A landscape with many valleys, sampled at points; each row gives a point and its height.
A ball rolls from a point to whichever of its 6 nearest points has the largest drop for the distance, and stops where none of them is lower. Distance is the straight distance between rows; heights are no part of it.
buz height 2.28: 83,118,108,90,88,87,107,154
dup height 1.93: 85,70,112,138,124,102,124,73
nobe height 0.57: 129,44,102,54,102,99,126,140
gabo height 2.78: 82,137,102,108,75,83,121,141
soris height 1.25: 101,68,89,127,139,122,105,72
kub height 4.06: 130,149,66,121,76,94,153,77
rogu height 1.60: 82,106,117,133,86,79,132,102
tula height 1.63: 87,38,109,132,151,119,98,68
zul height 0.87: 126,38,108,52,102,99,126,139
sife height 1.65: 57,71,162,111,111,84,98,135
kir height 4.62: 83,91,106,103,110,121,18,77
dabu height 2.94: 94,88,98,65,100,94,108,165
Zomi height 2.15: 88,139,95,70,66,91,53,52
zufol height 2.93: 95,133,99,85,80,103,36,65
fam height 1.22: 61,56,153,136,122,83,119,90
Tusol height 2.00: 62,79,154,110,112,81,101,139
tepak height 5.19: 129,111,68,112,121,123,100,78
sapem height 4.02: 109,142,89,84,82,100,40,72
zona height 1.40: 75,101,123,94,98,88,104,159
gafo height 2.18: 65,88,137,118,98,78,103,130
giba height 1.35: 70,120,107,75,73,97,44,46
buluk height 4.79: 93,103,102,95,96,116,27,76
vufi height 3.08: 114,111,78,129,97,102,141,72
susu height 2.75: 79,79,128,78,113,92,99,160
zulel height 5.28: 148,146,52,103,106,120,111,75
tadup height 3.87: 113,154,79,129,66,84,149,93
roki height 1.86: 83,118,112,130,79,78,133,109
fepof height 3.21: 93,162,91,104,57,78,127,141
Pizi height 2.77: 91,147,98,118,63,76,129,121
pekif height 2.10: 82,120,101,84,76,100,39,61
Kofip height 6.73: 134,132,64,98,111,122,69,79
fepi height 1.21: 134,25,119,52,107,96,124,135
siko height 2.83: 101,134,71,70,80,96,115,172
Zoz height 4.17: 116,149,83,78,76,97,40,76
nela height 4.35: 109,134,86,89,86,108,33,77
Fuzoz height 1.05: 57,73,151,128,108,82,111,116
Bekan height 5.89: 118,121,78,96,111,125,46,84
pugi height 1.87: 95,116,101,134,89,90,141,90
laraz height 2.80: 108,90,90,133,113,110,129,72
Tukis height 2.82: 97,91,95,63,102,94,110,167
Pevat height 1.64: 64,78,144,134,105,84,116,103
Sis height 3.82: 89,59,101,118,144,138,36,82
bomik height 6.04: 125,116,68,102,120,125,69,81
keker height 2.16: 156,38,112,74,78,81,137,129
tekal height 2.86: 93,53,101,124,156,134,65,75
suf height 2.84: 114,110,70,61,87,103,122,170
Gifur height 2.40: 165,45,148,89,71,72,131,128
gipan height 2.69: 101,120,87,72,85,90,114,173
dila height 1.75: 90,54,110,133,141,110,112,71
kul height 1.84: 87,140,96,73,63,82,56,40
Rig height 1.45: 61,127,93,53,102,95,95,13
lil height 5.60: 132,146,63,87,97,118,57,84
boz height 3.39: 102,64,91,120,142,135,66,80
Gofi height 0.96: 79,45,135,141,134,100,116,74
vabir height 1.26: 139,47,99,56,90,93,129,136
tiza height 2.02: 76,113,116,92,94,90,106,158
biku height 2.37: 71,89,133,97,103,86,102,150
sed height 1.76: 154,25,136,76,82,82,131,121
Gikon height 3.51: 102,170,87,116,54,76,148,118
daf height 2.70: 100,56,97,122,153,132,79,72
Tubun height 2.81: 112,101,84,131,107,109,132,74
sof height 5.01: 103,106,90,100,108,126,34,83
zaso height 1.99: 66,92,130,128,94,83,126,104
litan height 2.79: 93,41,107,130,161,134,63,77
mev height 3.25: 82,68,133,72,124,97,95,163
pofe height 1.95: 90,143,95,71,62,80,65,42
Fatir height 2.47: 102,84,95,133,123,113,121,74
nuz height 6.14: 139,134,63,107,115,124,94,80
kap height 5.90: 145,143,54,100,113,119,85,82
safi height 1.81: 146,44,101,70,82,84,135,128
zuru height 1.31: 75,131,97,71,69,88,56,38
tavo height 1.89: 112,65,99,52,104,102,114,155
Lurit height 0.55: 68,119,102,74,75,92,67,25
tovi height 5.30: 110,125,82,93,99,123,36,82
Suben height 1.62: 99,111,102,136,94,90,134,81
rala height 2.01: 123,70,81,58,90,100,126,153
dilag height 1.23: 114,47,106,50,111,103,122,149
buv height 4.28: 117,92,80,112,135,130,80,78
Kuga height 2.92: 98,154,88,96,69,82,120,158
Vipi height 2.61: 66,63,149,83,124,93,91,155
fafe height 5.58: 132,122,60,116,116,124,111,76
nomur height 3.28: 112,140,83,126,78,91,151,90
mazaf height 3.78: 120,105,76,122,121,123,111,71
mopos height 1.90: 71,141,88,45,107,90,101,14
vog height 1.29: 59,105,115,83,76,100,46,42
biz height 1.28: 74,60,133,140,124,93,120,78
keve height 3.86: 110,84,83,115,132,129,65,81
sopon height 1.27: 109,120,90,133,89,98,148,79
zezat height 1.11: 88,97,109,133,95,86,134,82
dule height 4.59: 135,142,65,118,97,106,140,70
gan height 2.27: 102,74,95,135,129,117,118,69
logiv height 1.96: 78,78,125,137,106,88,127,88
bal height 3.24: 101,165,85,100,56,83,127,148
Rumu height 2.73: 103,108,89,72,92,96,114,167
pufir height 2.71: 93,140,94,94,72,86,116,157

Two balls start at each pair of points below. Name the first point that both come to, or write -.
kir / Zomi: Lurit
suf / Tukis: nobe
litan / Sis: tula

Call two points neighbours if one is among the 6 nearest of the other. Go from one point of each pair to the other, from neighbour to neighbour, staying as low as possible. Name the highest point that can't be avoided.
nobe / Fuzoz: Tukis
Fuzoz / soris: tula
Lurit / nobe: kir
zona / zezat: gafo
soris / zezat: logiv
Gofi / Fuzoz: fam

For each start below, name the point where the ball stops.
buluk: Lurit
fafe: soris
lil: Lurit
zulel: zezat
Rumu: zona
pufir: zona
